Each row is a point on a landscape with many valleys, with its height.
A ball rolls from a point to the lowest of its 2 nearest points, and stops where none of them is lower. Distance is the straight distance between rows; heights are no part of it.
<2042> height 351: [-24  -6   3 -13 -14  -1 -27  19  -1 -11  -8 -11  -6   5  -7   7   4  -7
  -5   1  -9  -1  13  22]
<152> height 743: [  0  -8   8   9   2  -3  -6  -3   4  -9 -28   3   8 -11 -18 -15  -4  -9
   7 -10  14  30  16  22]
<916> height 863: [ -2 -20   5   7 -12  -5   6  -4   7   8  32  11 -11   1 -11 -20 -22 -23
  12  -6  21  20  20  11]
<1837> height 360: [  9  -9  21  -8 -11   5  -1  -5  11   2   0  10  -6   0   4   0  -3 -16
   6  13   7   0 -17   9]
<893> height 695: [-16   2  10 -15  12  10 -18  16  -3  -5 -26  -8  12 -13 -12  -9  30  -3
  16 -18 -18   2  10  13]
<1589> height 614: [  4  -6 -17   0   4  16   5   8   0   5  31  -4  -6  -7 -15   7   9  -2
 -12   8  -7   3   2 -15]
<612> height 407: [ 11   2 -17  14   3  -4   5 -14  -6  -5  -7  -9   6  15  -4   4  -6  10
   0  -1   2  11  -8 -11]
<1491> height 306: [-14  15   1  -1 -11  -1  -1   0  -3  -7  -7   4   2 -10  16  16   9   8
 -17  14  -2 -26  -1   5]
<2047> height 701: [ -2  -8  -6   0 -15   7  12  11   9  -4  36  19  -9   1  -9 -11 -17  -1
   5   5   6  18   2  -6]
<1346> height 774: [-13   5 -20  -2 -14   3 -18   7  -3   8 -20 -10   0  -4  12   9  17   1
 -13  16 -14 -15 -10  -5]
<1456> height 807: [ -1   2 -12  -2  -4  10 -14   5  -7  -6 -23 -21   1 -18 -25 -13  28 -11
  -7   4  -4  -3  14  12]
<646> height 740: [-18  -8 -11  -2  12   2 -14  26  -6   3 -14 -17  -5 -14 -21  -7  27  -3
 -12   4 -15  11  21  17]
<548> height 732: [-28  -9   1 -18   8  -3 -32  29  -2   3 -11 -26 -10 -11 -15  -7  25   3
  -4   7 -22   1  25  19]
<53> height 707: [  1  12 -14  -6  22  -4   3 -11   2  10 -25  -5  11  -2  -7   3  36   4
  15  -6  -3   0  -4 -17]
<326> height 246: [ 18  -1  20 -11 -16  -3   7  -7  15   7   4  11  -5   2  16   7 -25  -6
   0  -2   3 -23 -15 -15]
<566> height 535: [-13  12  11 -10   6  -5   8 -14  -3  12  13  14  23   4  10 -13 -15  -5
   8   4   4  -8 -10  -2]
<956> height 249: [  0 -10  -1  12  -6   4  -4  -3  -5   8 -12  -7  12   0 -12  -8  -1 -11
   0 -20 -10  25  10  11]
<1395> height 406: [ -8   5   1   0  -4  -6  11  -7  19   3  -3  15  -8  -7  24  38  -5  19
  -9   8 -12 -22 -10 -27]
<296> height 766: [ 14   2   7   0  17  -4   4 -14  -2   0 -10  13   7  -6   9  -9   2  -2
   0  -6  23   3  -7  -8]
<1122> height 96: [  5  12  13  -1  -9   4  20  -2   7  -5  44  -5  -8  -6  -8 -22 -10   3
  -1   9  10  -7   4  12]
<726> height 587: [ 15   8 -10   2  11  -5   4   3  -3  -7   3 -16  -1  18   8  20   6  15
  -6  16  -5  -7  -7 -21]
<1766> height 200: [ 13  -2  19   5  15  12  14  -1   2  -4   5   4  -5  -2  -9 -13   4  19
   5   4   9  13  -2   9]
<1127> height 484: [ -9   2  14  -9 -24  -7  -5   1   4 -11  -4  -2  -7   5   4  17  -9 -14
 -14  13   2 -15   1  15]
<1036> height 722: [-15  -5  10  -8  16  -4 -22   7   7   2 -33 -17   9  -6 -22  -6  18 -11
   6  -5  -3  20  19  23]
<1111> height 900: [-23 -17  -5  24  -1   2 -11  -2   0   9 -16   9   0  -7   3 -14  -1  -1
   5   0   8  33   4  22]
<1297> height 856: [  1 -10   8  11  -4  -8   5  -6   2  11  22  12  -5   1   2  -7 -25 -19
   1  -4  19   9   5   8]
<2017> height 291: [-21  -6   2 -14 -23 -11 -22  24  10 -13  -7   1   3   2   3   7  -3 -10
 -10  16 -14   6   8  13]
<386> height 750: [  3  -2  -1  10   1   1   0 -10  -8  -8 -13   9  11 -16 -14 -17  -4  -3
   4 -18  15  15  12  13]
<1164> height 470: [ 13  -6   8  -4  23  -9   9  -2   5  -3   9  13  -4  13   1  -2 -19   9
   4  -1  14  10  -3  -5]
<1119> height 663: [  1   5  -4   4  -6  13  11  -7  12   4  22   7  -7 -10  10  13   8   8
   7  24  -1  -3 -22 -12]
<1995> height 795: [ -7  -1  -2   6  -5   2  -5  -5   3  -5  -3   3 -15  -5   6   9  -2  -3
  -6  22  23   8 -12   4]
<800> height 171: [ -4   4  13 -12  -4  -9  15  -2  -5   2  35   6  -2   3   2 -12 -18  -5
  -4 -11  -2 -22  11  10]
<1840> height 448: [ 12 -10   0   8  15  -3   9   1  11   8  18  13  -6  10   3   1 -24   6
   9  15  12  18  -5 -15]
<286> height 347: [ -6  -6 -10  18  -1   6 -10   3  -4  -2  -9   4  -2   3  11   5   1   6
  -4  -2  -5  16 -11   2]
<1473> height 475: [ 15  10  15 -12   6   0   7  -5   2   7  -6  -8  11  10   6   6   8  -8
   1  -1 -12 -17  -7   5]
<868> height 302: [-25  -2  -7   1   6  -3 -27   6 -11   5 -38 -19  13   1  12   6  24 -10
  12 -15 -31 -26  18   5]
<1879> height 240: [-23   6 -18  -5  -5  10 -15   4 -16  -4 -24 -11  10   4   0   2  28  -9
   6  -5 -25 -24  15   1]
<1389> height 250: [  1  13  -7  -6 -18   1   6   5  -1 -16  22   5  -8   9  -3  16 -15  13
 -14   8  -4 -22   7 -12]
<913> height 395: [ 22 -14  -3  18 -10   4   2   0   5  -6  24   1 -10  -3  19   7 -17   5
  -5  21   5   7 -11 -20]
<878> height 103: [  1   8   1 -10  19   0  13   8  -4  -4  21  12   3   2 -11 -12  -5  10
   1 -14  -3  -6   6   2]
<1957> height 771: [  0   1   8   0  -8   8  -1  11   2   0 -12   3  -1  -5   7   0  16   6
  -4   9  -9  -2 -11  10]
<589> height 428: [ 13   1 -21  -2  13  -5   6  -6 -10  13  -2   4  11   2  17  15  14   6
  -4  -4  -7  -6 -11 -34]
<1905> height 208: [  1   3  -2  -6 -18   1   1   8   6 -12  12  11  -2   8  -6   8 -14   2
 -13   3  -4  -6   0  -5]
<2021> height 623: [ -7 -11  -3   1   0  18   1   6  -4   6  25   6 -15  -4 -12   9   9  -7
   0   4  -3   7   2   0]
<1756> height 724: [ 22  13   2   8  13   5  10 -18  -9   4 -22  -3  19  -5  -5 -13  16   2
  15 -21  -6   2  -9  -1]
<4> height 647: [ 15  13   5  -7   2  -3  14 -13   0   2   9   4  -5   6  11  -9 -28  10
  13  -2  15 -13 -12 -17]
<107> height 541: [ 12   5  -5 -13   2 -11   8  -4  14   6 -20   2  15  19  11  21  10  -1
  -2   7 -21 -16 -15 -21]
<1723> height 716: [ 16   7  -4  -2  16   2   1 -13  -5  11 -30 -12  15  -9 -14  -9  35  -7
   8 -21  -5  -6   0  -2]
<1032> height 894: [-22 -13  -8  23 -13  10 -12  10   2   1   1   1  -9  -9  -5 -10  -2  10
   7   7   5  39   5  14]
<81> height 758: [ 17   1   0  11  15  -9   6 -16  -3  -6 -15   2  13  -8  -5 -16  -2   3
  -2 -11  20  19  -1  -1]
<276> height 380: [ 11 -13  11 -17   2  -7  -4   6  -2  10   1  14   5   9   7  11 -15 -20
  -2 -16 -12 -12   0  -6]
<1882> height 586: [ -7  -7  29 -17   3   0 -14  10   5  -2 -16  -3  11  -1   0   5  12 -16
  19  -8 -19  -7  10  10]
<1623> height 568: [ 11  12 -13  -3  15 -15   8  -5   8   4  -7 -13   6  24  10  21   7   6
   0  12 -13 -12  -9 -30]
<1678> height 476: [ 11   3  -2  -3  15  -7  -1   4 -14  -5 -13  -7   0  13  -4   4  15  -1
  -9 -16  -4 -22  16  -5]
<1923> height 508: [ 10   5 -10  -9  16  -2  -8   9  -6  -8 -21   0   1  13   3  14  12   1
   0 -15 -19 -18   6 -12]
<1470> height 821: [ 14   9 -13  -1   5  -6  -4  -3  -5 -22  -8 -14  -3   7 -15  -4  10   2
 -12   6  13  -5   7   2]
<1206> height 364: [ 21 -13   2   9  -5 -11   6   0  10  -1  22  13  -5   6  28   8 -27   8
 -10  15   7   0 -11 -25]
<891> height 460: [ 18   4  -7  -6  12 -15  11 -10  -1  15   4  11  12   5  20   7  -6  -1
  -1  -1  -3 -20 -16 -24]
<250> height 195: [  4  -7  -8  12 -10   5   9  17   2  -6  22  -5 -17   1 -11  -8   3   9
 -10  -5   1  24   9  13]
<1331> height 229: [ -4  12 -19  -2   5  12   3  -4 -17  -4   6  -2  11  -3 -14  -8  13   0
  -3   2 -12  -6   1   0]
<845> height 661: [ 21  13  -4  -7  16  -7  14 -13   8  -1  16  -5   4   0  13 -10 -33  16
   7  12  20 -11 -16 -37]
<1030> height 682: [-15   7   1  -9   6  13  -5  10   0   1 -14   0  10 -10 -16 -10  27  -3
  11  -4 -14  -9   6   8]
<162> height 706: [  6  -4 -16  15   3  13   5 -10   0  -7  30  -7 -12   0 -10   1 -11  14
  12  12  12  17  -3 -20]
<1852> height 747: [-16   4 -17   6  10   1  -4  18 -11  -3  -5 -11  -7  -3 -15  -2  15   6
 -14   6  -4   0  16  13]
<1449> height 671: [ 29   4 -10  -6  24  -7   9 -19  -2   6  13 -10  17  -1  10 -14 -28  11
   3   1  15  10  -8 -31]
<1250> height 174: [ 12   3  10   6   9   6  19  -3   1  -1   8  -7   2  -3 -29 -18   2  12
   5  -7  -2  19  11  15]
<451> height 170: [ 25   5   2   8   2   5   5  -6 -12 -13   6   1  -5 -12  -1 -13 -11   5
  -2 -17  23   0  -2 -13]
<1658> height 630: [ 15  11   7   2   8   4   7 -12  -6   0   2   6  -7   8  10   5  -6  22
  11 -11   5 -16 -10 -10]
<763> height 676: [  6   2   6  -3 -10  11  11   1   9   2  31  13  -4  -6   4   3 -12   1
   2  13  -6  -8 -15  -9]
<829> height 154: [  1  16  -1 -10  15  -3  16  -2 -13   5  23   6   9  -4   0 -26 -15  16
   2 -18   1 -23   7 -10]
<934> height 236: [  8  -6  20   5   4   4  12   4   2  -7   7  15 -17  -3   8  -5   1  11
  -1   8  17   4  -5   7]
<1070> height 447: [  1  -8  17 -10 -17 -10  -5   3  21   0  -7   1  -3  13   5  16 -21 -22
  -3  17  -2  -8  -3  11]
<463> height 689: [  1  -7   1  -5 -23   7  19  15   9   4  43  17  -7   3   0   0 -16  -2
  -4  10 -15   6  -5  -4]
<105> height 733: [-11  -1  13   0  10  -9 -11   1   3 -13 -32  -1  11   1  -8  -7   6  -9
   8 -12   1  15  10  18]
<357> height 303: [ -2  -9 -12  17   4   1 -16   1  -5  13 -26  -4   6   3   6   8  13   1
   4 -17 -11  21  -7   2]
<590> height 197: [  9  10  -1   3  15  -2  20  -8 -15   8  31   8  -2   4  14  -7 -14  20
  -4 -10   2 -21  -5 -15]
<888> height 711: [ -2 -10 -10   3 -17  -5  12  -1   4   4  39  18   1  -4 -11 -25 -30  -1
   7  -6  12  23   9 -11]
<425> height 810: [-11   1   6  -2 -18  19  -3  21   3  -2   9  -2 -13  -5 -16  -6  14  17
   9  -5 -14  15   6  18]
<349> height 618: [-12 -14  21 -10  -2  12 -19  11   0  -4 -11   3  -3  -3   0   8   6 -24
  12 -17 -11   2  11  12]
<370> height 272: [-14 -18  -9  13   1   3 -21   1  -4   8 -27  -6  10  -4  -8   2   2 -12
   4 -17 -13  24  11  14]
<735> height 365: [ 12  -5 -10  12   0  -6   7 -21  -2   6  21   4   9  -3  19  -1 -32   5
   3   7  17   0 -15 -30]
<680> height 146: [  6   1   2   5   6   3  14   3  -8  -2  21   8   2  -1 -14 -21 -12   7
   2 -17   0  14   5   3]
<595> height 166: [ -5  -6  -9  10 -10  -2   3  16   0 -13  19 -10 -17 -16 -26 -14  17   6
 -20  -6   9  26  25  20]
<456> height 177: [-14   9 -14  -5  10  -4  -8  -8 -17   0 -26 -10  14  -1   2   4  28 -14
  11 -10  -6 -32  10  -7]
<1485> height 778: [ -3  -9 -19  15  12   6  -9  -5   0   2   2  -1 -10 -10  22  15   4  12
  -5  30  10  12 -13 -13]
<870> height 698: [ 19  -5 -17   2   5  12  11  -8  -4  -2  25  -2   0  -1 -22 -10 -13   6
   6  -1  11  10   5 -19]
<720> height 445: [  7   0  12  -5   0 -16   5  -6  -5   6  19  -2  -4   9   7  -3 -41 -15
  -8 -10  15 -18   2   2]
<71> height 551: [  3  -3   4 -10   3   9  -8  17  -9  -4  -7   8  -1   3  -5  13  13  -4
   4 -21 -20 -10  10  -1]
<727> height 806: [ -6  -7   6   5  -6   0  -1  -2  14   1 -10   8 -12  -4  23  18   2   5
  -1  32  11   8 -17   2]
<1902> height 450: [ 22   1   3   4   6  -4   6  -2 -16  -2   1  -8   1  14 -14  -3  -3  -7
  -9 -22  -1 -10  10  -1]
<514> height 673: [-11   6  -2  -1  11  -7  -1  -5  -1  -5 -28   1   2   9  -2   4  13   7
  10  -3   3  -1  -4   1]
<495> height 801: [ -8   6 -13   6 -17  13 -21   0  -8  -3 -27 -19 -14 -13  -9  -5  19  -1
 -10   1   4   0   1  11]
<2048> height 741: [-28   1  -4  -3  -8  -7  -3   3  11   1  16   8  -9   3   2  17 -11   0
 -11  26   4  -2  -2   6]
<1026> height 192: [ 12   4  17 -19  -5 -12   8 -10   4  17   8  12   6  -1  16  10 -17  -7
  -5  -4  -3 -37 -13 -11]
<330> height 90: [  1   4   5   5 -22   1  11  -7  -4 -10  23   0  -2 -10 -24 -25 -13 -14
   0  -8  18  20  16  18]
<1917> height 138: [ 22  13  -6  10   4   5  12 -20 -12 -18   7  -9   1  -4 -10 -17  -8   9
   2  -3  18  -5  -3 -18]
<1436> height 787: [-14   1   4   0 -24   6  -6  16  12   1  -6   0  -2   1  10   3   3  15
  -3  20 -18   8 -12  20]
<1991> height 153: [ -7   2  -4 -16 -17   6  -6  18   2 -11   9   8  -7   0  -9  13   2  -7
  -6   2 -10  -3  10  -4]
<766> height 759: [ 10   9   0   5 -11  14  -3   0  -9  -8 -16   2   6 -14  -3 -11  17   3
  -4  -2   2  -1  -8   8]
<1528> height 814: [  2   3  -7  -7   3  -3  -5   2 -12 -16 -13 -14   6  -4 -24  -9  14 -12
  -7  -3   6  -1  15  12]
<39> height 749: [  1   5  -4   1 -10  10  -4 -15 -10  -3  -9   1  15 -10  -1 -11   6 -10
   9  -7   2  -5  -9   3]
<416> height 502: [ 12  -2  -1 -16   4 -11   5   1   6   7  -6  12  17  10  11   9  -2  -8
   3   2 -10   1 -20 -17]
<1505> height 379: [  0  -3  13   7  11  -5 -10  -6  -6   6 -35 -20   1   5   1  11  23  -8
  15 -27  -9   3   2  12]
<1725> height 102: [ 14  10   5   7  -1   0  12  -8   3 -14  12 -10  -1   6  -7 -13 -11   7
   0  11  16   5   0  -1]
<1236> height 611: [  8   2   8   8   0   6   7  -1  -5   3  -8   4  -9  16  10  10  -1  18
   4 -20  -7  -6  -9   1]
<2056> height 140: [ -8   2   2 -11   5   2   2  15 -11  -5  24   9   0   2 -13  -4   1  -6
  -3 -15  -5  -9  23   4]
<1302> height 753: [-22  -3 -12  -6  -4   2  -8  11   8   5  11  -1  -6   4  -5  13   5   1
  -6  22 -14   4   4  13]
<1702> height 846: [ -4 -10   1  11  -4  -4   0 -20   2  10   5   5   2   6  11   3 -20 -21
   3  10  19   5  -6   9]
<499> height 511: [-14   6   7  -6 -12  -2  -5   9  -5  -9   8  -7  -8   3   0   9   0 -12
 -15   4  -3 -21  18  19]
<2025> height 235: [ 17   2   0   7  10   5  17  -8  -3   1  29   1   1   4  12   5 -21  22
  -1   7   2  -6  -7 -14]
<667> height 366: [ -4  -1  -8   4  25 -12   3 -11   1  16 -17   8   9   2  21   8  20   0
   0  -3  -1   4 -11  -7]
<1828> height 280: [ 17   2   5   4   1   0  18  -5   9  -9  26   6   2   3  24  19 -19  30
  -4  11  -9  -7 -14 -35]
<1166> height 429: [ 16   4 -10  16   1  -2   8  -9 -15  -1   0  -6  11   8  -3  -8 -10   1
   0 -17   5   3   7  -2]
<618> height 334: [ -1   0 -17  17  10 -10  -1 -15  -1  12 -29  -1   6   3  16  10  22   6
   6 -16   0  23 -14 -10]
<2031> height 584: [  6  -2   2  -2   2   8   2  14  -3  -4  -4   2 -16  14  -8  14   9  13
   0 -11 -10  -6   6   3]
<56> height 444: [  7  13   0  -5  -3  -9   3 -18  -7  11 -12 -10  13  20   4  11   9 -13
   6  -7  -9 -18 -14   3]
<492> height 268: [ -9  11  -5   2   2  -4  -4   5  -7  -2 -13  -3   5 -13  21   2  31   6
 -16   6  -2 -21  -5   6]
<685> height 537: [-17  -5  21 -22   0  -6 -26  17  13  -3 -32   0  12   4   8  15  10 -11
   7  -1 -26  -4   4   8]
<1972> height 515: [  4   6  10  -2   0  -5  15 -10   1  14  19  -1  15   1  -1 -18 -16  -5
   5   6   4   8 -11   9]
<489> height 465: [ 15  -2  10  -3  13 -19  12  -6  -1   7  29   2  -9   5  15 -18 -43   1
  -3  -9  27 -12   3  -3]
<1519> height 870: [ -1 -19  12  10 -11  -8   6   4  16   2  17  10 -12  -3 -16 -23  -5 -25
   5   1  22  28  23  26]
<1779> height 708: [-25  -3   5 -14  15   5 -36  17   2   2 -36 -24   0 -14 -11  -5  25   1
  17 -13 -18  -4  21  13]
<205> height 419: [  8 -11  15 -14   1 -14   0   1   4   3  16   8   7   9   3  -1 -31 -22
  -5 -15   1 -12   5  -1]
<147> height 883: [ -2 -17  -4  21  -6  -3   7   2   4  -6  19  14 -11  -4 -11 -17 -17   2
  -1  -3  15  35  19  13]
<1632> height 405: [ -3 -17  16  -1 -15  -4  -7  -1  14   3  -6   0 -11   9  -1  11 -10 -16
   6  10  -4   6  -5  21]
<196> height 650: [ -3   5  -9   8  -4  24   2  -6  -3   5   4  -8  -5 -13   6   7  15  10
   4  10   0  -3 -17  -4]
<643> height 489: [-13  -1  12 -19  -8  -7 -13   4  11   4 -26   4   7   6  14  18  10  -5
   5   1 -15  -6  -7   5]
<529> height 721: [-36  -2   1 -18  13  -1 -28  25   1   2 -24 -15   1  -4  -8   0  23   3
   8   8 -19 -11  17  16]
<1326> height 396: [  8  -1 -20  14  -5   4   8 -18  -6  -5   8  -1  11   5   6   3 -16   7
   7   7  14  12  -6 -25]
<634> height 670: [ -9   3   3 -10   5  18   1  -7   1   8  -9   0   4  -4 -23  -6  13  -6
  19 -13  -5   2  -1   5]
<124> height 717: [-19 -14   4  -6  19  -2 -36  10  -2   3 -42 -26  -5 -16 -16  -8  18   3
  10 -18  -7  16  23  19]
<1361> height 482: [ 17  -6  11  -4  23 -21  12  -6   4   2  19   0  -3  12  -2  -9 -30  -2
   0  -1  21   0   4  -3]
<1173> height 126: [-12  -3   6   0 -23   2   4   2  -4  -3  25   9   1  -2  -6 -19  -9 -13
   1  -6   2   9  10  19]
<1761> height 346: [ -9   7  11   4  -4 -12   8  -4   3 -10  -4  14   0  -2  25  12  -5  13
 -13  14   3 -21  -6  -9]
<2030> height 408: [ -1   4   6   1   6  -5 -11  -8  -1  14 -23 -15   3  10   8  16  21 -12
  10 -15  -7 -12  -8   3]
<517> height 142: [-10  -1   1   8  -6  -1  -4  10  -2  -2   5 -14 -12 -15 -13 -15  17   2
 -11   9   8  22   9  28]
<1325> height 794: [  5   3 -10   4  -6   1 -23   2  -3  -6 -36 -19 -14  -9  11   0  29   3
 -14   0   9   3  -5   0]
<1203> height 833: [-12  -6  -2  11  -8 -11   3 -12  13   4   3  12  -1  10  16  15 -28  -8
  -1  23   9  -2 -11   1]
<923> height 463: [  0  -4  -4 -11   0  -6   1   9  12   4  -5  16  -3   2   9  21  -3   8
  -1   7 -12   4 -15 -16]
<1746> height 286: [ 24  -7 -11  10   5  13  -3  -6  -6  12  -8 -13   7  -4 -18  -5  17  -4
   7 -15 -12  16  -5   0]
<249> height 259: [ -3  12 -28  13  11   9   6  -4 -19   1  -8 -12  10   0 -10  -9  19   5
   4  -6 -14 -14  15  -8]
<1215> height 207: [-12   0  15 -21  -6  -5  -3  19   0 -16  26  12  -2   5  -9  -8  -8 -16
   3 -12  -3  -7  24  11]
<993> height 757: [-20  -1 -15   2  10  -7 -15  14  -6  -2  -3 -16 -14   1  -1   6  12  15
 -20  25   2   5   6   6]
<436> height 888: [ -8 -11 -10  27 -11   3   2   4   4 -10   1  14  -6  -1 -10 -16  -7  10
   4   5  14  42  12   4]
<1971> height 329: [ 23  -8   5   4  -5  -9  10 -15  13   9  24   9  -4   1  30   2 -44   4
   0  12  21  -7 -13 -30]
<1479> height 727: [-21   2  -3  -1  -3  -2   3  -4   4  -5  22   7 -12  14  -5   7 -21   6
   6  13   7   7   3   3]
<1151> height 768: [-16   2 -17   9   5   0 -12   7   1  -5   0  -4 -17  -9  15  20   4  16
 -13  25   8   2   0 -11]
<476> height 691: [ 25  -5  -8  -4  11   0   9  -5  -4   4  32  -1  -3   0 -17 -18 -24  -5
  -4 -14  11   3   5 -18]
<374> height 603: [ 12  -2 -20   3  11   2   2   4  -4   1  15 -19  -5   3  -5  11  10   4
 -11  14 -12  -2  -3 -19]
<361> height 226: [  4 -10  -7  13  -7   8  -2   9  -7  -4   3  -6   2  -4 -15  -8   5   1
  -9 -14  -9  16  10  12]
<1838> height 776: [  8   8   1  -1   3  -4   2 -17  -9   1   7  12   8 -11  15  -6  -5  -7
  -3  -2  19 -16 -14 -13]
<2013> height 422: [ 18 -12   2  18  -7   4   4   3   9  -1  16  13  -6  -2   6  -6 -14   6
   3  12  14  19  -6 -15]
<487> height 228: [-13  14 -11  -3   8  -5  -4  -1 -11   5 -26  -5   8  -4  17   0  41  -6
  -3   3  -5 -26   0  -2]
<1789> height 643: [  3 -10  18 -12   1  13  -5   6   5   1  -2   4 -17  -7  -9   7  11 -14
   7 -12   0  -4  -1  13]
<1793> height 785: [ -4  12 -23   9  -9   2 -15   0  -8  -2 -33 -17  -4  -5  16   8  19   4
  -8  11   3  -3 -15 -11]
<275> height 294: [ 12   8  -7  -2  -6  -1   9   4   5 -15  17   7  -6   8   8  25 -14  22
  -7  16  -8 -12  -7 -24]
<258> height 763: [-25   9 -17  -6 -10   5  -8   5  -3  -1   0  -9   1   2   3  10   6   9
 -16  20 -18  -5  -2   4]
<1378> height 132: [ -3  13  10  -6  -5   0  18   3  -4  -3  31  -5  -1   2  -3  -3 -10   7
  -9   6  -1 -20   3   8]
<761> height 876: [-11 -16   7  17  -9  -4   0  12   8  -7  15  11  -7  -9 -14 -20  -3 -14
  -2 -10   8  35  29  31]
<707> height 786: [ -6   8   3   4  -5   5   1  -6  -5   2   1   9   2 -10  12   1  -2  -7
  -9  10  18  -3 -16   0]
<1616> height 320: [  8  -4  29 -17  -5   1   0   6  12  -4   4  13  -5   0   0   2  -8 -12
   5  -4   1  -8  -4   2]
<1074> height 831: [  9   7 -10  -4  -3  12  -5  12  -1 -15 -12 -13  -9   4  -5   4  15  11
 -11  13   2  -4  -1 -10]
<1543> height 292: [ 23  -3  11  -7 -11  -6   8 -18  20   4   5  10 -13   2  22  15 -36  -3
   2   9  16 -19 -17 -29]
<656> height 304: [ 26  -7 -17  13  14   6  12 -12  -4   6  -5 -14  14  -7 -27 -14   2  -6
  -4  -8  -3  20   8  -2]
<1435> height 124: [ 11  12  11 -28   9 -15  10  -7   6  18   6   2  14   6  14  -8 -25 -11
  -3  -7  -3 -30 -14 -11]
<1710> height 404: [-19  -4   3 -13  -6  -7 -24  14  -1 -15 -25  -7  -5   2  10   9  12  -4
 -12   4  -3 -13   5   7]
<1341> height 840: [  7  -4   3  -1  -4   5 -12  14   5  -9 -16  -9 -22   1  -6  10  11   6
  -9  21   7   7  -3   5]
<210> height 430: [ -8  -2  -9 -12  -3  -8   6   3  18   3 -13  23  -5   2  14  30  -3   8
  -9  16 -14 -17 -11 -27]
<958> height 161: [-11   5   5 -12 -20  11   4   0   1   2  24   1  10  -5  -9 -11  -1 -10
   0  -5  -9  -2   3  11]
<668> height 383: [ -1   5 -26  19   5   2  -3  -4 -10  -1 -12 -12   9   4   7   3   7  17
  -4   8  -3  13  -9  -9]
<1721> height 697: [ -8   7 -20   0  18   2  -7  -1  -2   3 -38  -9  -1  -3 -11  -2  41  10
  10  -6  -6  -8   5 -10]
<1493> height 398: [  4  -4 -12   2  30  -8   2  -1  -6  14  -3   8  14   5   2  10  15  -3
  -5  -5  -8  -1  -2 -15]
<1091> height 658: [ -1  -1  19 -12   7   8   1  -2  -4   8   3   4   3  -2  -6  -4   8 -13
  16 -21  -7  -7   0   9]
<1538> height 194: [  4  10  15 -15  10 -11  14  -9  -6  16  25   2  11   5   8 -11 -21  -7
   2 -12  -8 -27  -4   4]
<1501> height 271: [ -1  -6  22 -19 -13  -3  -2  16   6 -11  11  12  -3   4  -7   0 -12 -20
  -3  -3   2   5  11   8]
<1887> height 683: [ 31  -4  -9  -4  15 -10   8  -5  -3   7  12   0   8   6  -6 -19 -29   2
   4 -11   9   3  -5 -25]
<1818> height 715: [ -8   1 -11  11  -5  13   7  -6   2  -1  18  -1  -9   2  -4  12 -10  10
   6  12   6  18  -8  -2]
<1254> height 117: [-10  -2   6  11  -7   8   5  -3   1  -3  16  -8  -7 -11 -23 -13   4  -8
  -1   2  14  17  15  27]
<473> height 500: [ 18  12  15  -2   4  -1  18  -9   1   6  12 -11  11   4   2 -12  -5  -2
   0   0  -1 -10 -11   8]
<1037> height 196: [ -4  10  -7  -4  -5   4  10  -5 -12   6  21  -1  19  -1 -16 -20   0  -2
   5  -7 -14  -8  -1   4]
<1438> height 737: [ 11   8  -3   1  -9   7   4 -16  -7   3 -20  -1  11  -1   6 -10  11  -4
  11 -17   5  -2 -22 -10]
<1006> height 378: [  3  10  13   0 -13  -6  16  -8  19  -1   1  24  -1  -6  24  21 -15  15
 -13  14   1 -25 -16 -17]
<1878> height 654: [-12  12   8  -4   7  -6   5 -12   2   3  -7   9  -1  12   7   7  -2   3
  18  -2   5  -8  -9   0]
<572> height 267: [ 10  -5  -5  12  -3  14   8 -15   0  11 -11  -5  10   2 -16  -2  -4  -8
  11 -18  -5  22  -8   4]
<676> height 637: [ -9  -5  -6   1  -7  28 -12   4  -4   8   3   4 -13 -12  -5  11  13   3
   6  -4  -4   0  -9   1]
<926> height 800: [-19  -3  16   4 -22   7  -2  15   6   1   2  -1 -12  -2   0 -11   5  13
   1   7 -10  18   2  32]
<165> height 819: [  3  -7   9  10  -5 -15   6 -12  21   4  -4   9 -10   6  21  21 -16   5
  -5  29  12   1 -12  -4]
<193> height 686: [-13   3  -6  -2  16  -7 -11   2  -3   1 -38  -5   2  -4   0   1  33   9
   5  -7   3  13   1   7]
<68> height 449: [-19  -1   4  -5 -21  -3 -21   7   2  -3 -25   1  -1   5  17  15   5  -6
  -6  -2 -13  -2  -1   9]
<98> height 285: [  6  -3  25   4  -3   7   9   4  14  -3 -10  15 -10   5  12  -3  -6  17
  14  12   8   6 -16   0]
<405> height 915: [ -2  -7   2  13  12  -6  -8 -13 -11   9 -23   2  11 -13   5  -4  14 -11
   1 -11  12  17  -3  12]
<1819> height 907: [-10 -13  -4  24   9  -1  -6  -9  -5   2 -20   4  -7 -10   3  -1   2   2
  -1  -2  19  26  -2  18]
<740> height 542: [-16  12  11 -16  -8  -8   5  14  -7 -14  -1  -1   8   3  -1  -2   7  -3
  -8  -2 -19 -31  19  16]
<1849> height 67: [ 14   6  12   6 -16   2  17  -5   5  -5  26  -6  -2  -3 -19 -26 -16  -2
   4   5  20  12   9  11]
<1270> height 223: [-20  -7  -8 -16 -31   5 -17  23  11  -7  -3   5  -3   2  -2  23  -2 -14
 -15  15 -10  -3   7  -4]
<86> height 345: [-16   0   4  -2   5   1 -22   4  -7  -1 -37 -21  11   5   1   8  23  -7
  17 -29 -19 -12  15   9]

For each start below, name the point where the ball stops.
<1972> | <456>
<923> | <456>
<1746> | <1849>
<489> | <878>
<1030> | <1991>
<656> | <1849>
<370> | <1849>

Call two points neighbours if one is among the 2 nearest of the other. Go from one point of each pair to the other, from neighbour to neighbour, staying as low as possible. Name the highest point that can't be avoided.
<1435> / <1849> | <1538>
<357> / <878> | <1361>
<1991> / <878> | <275>
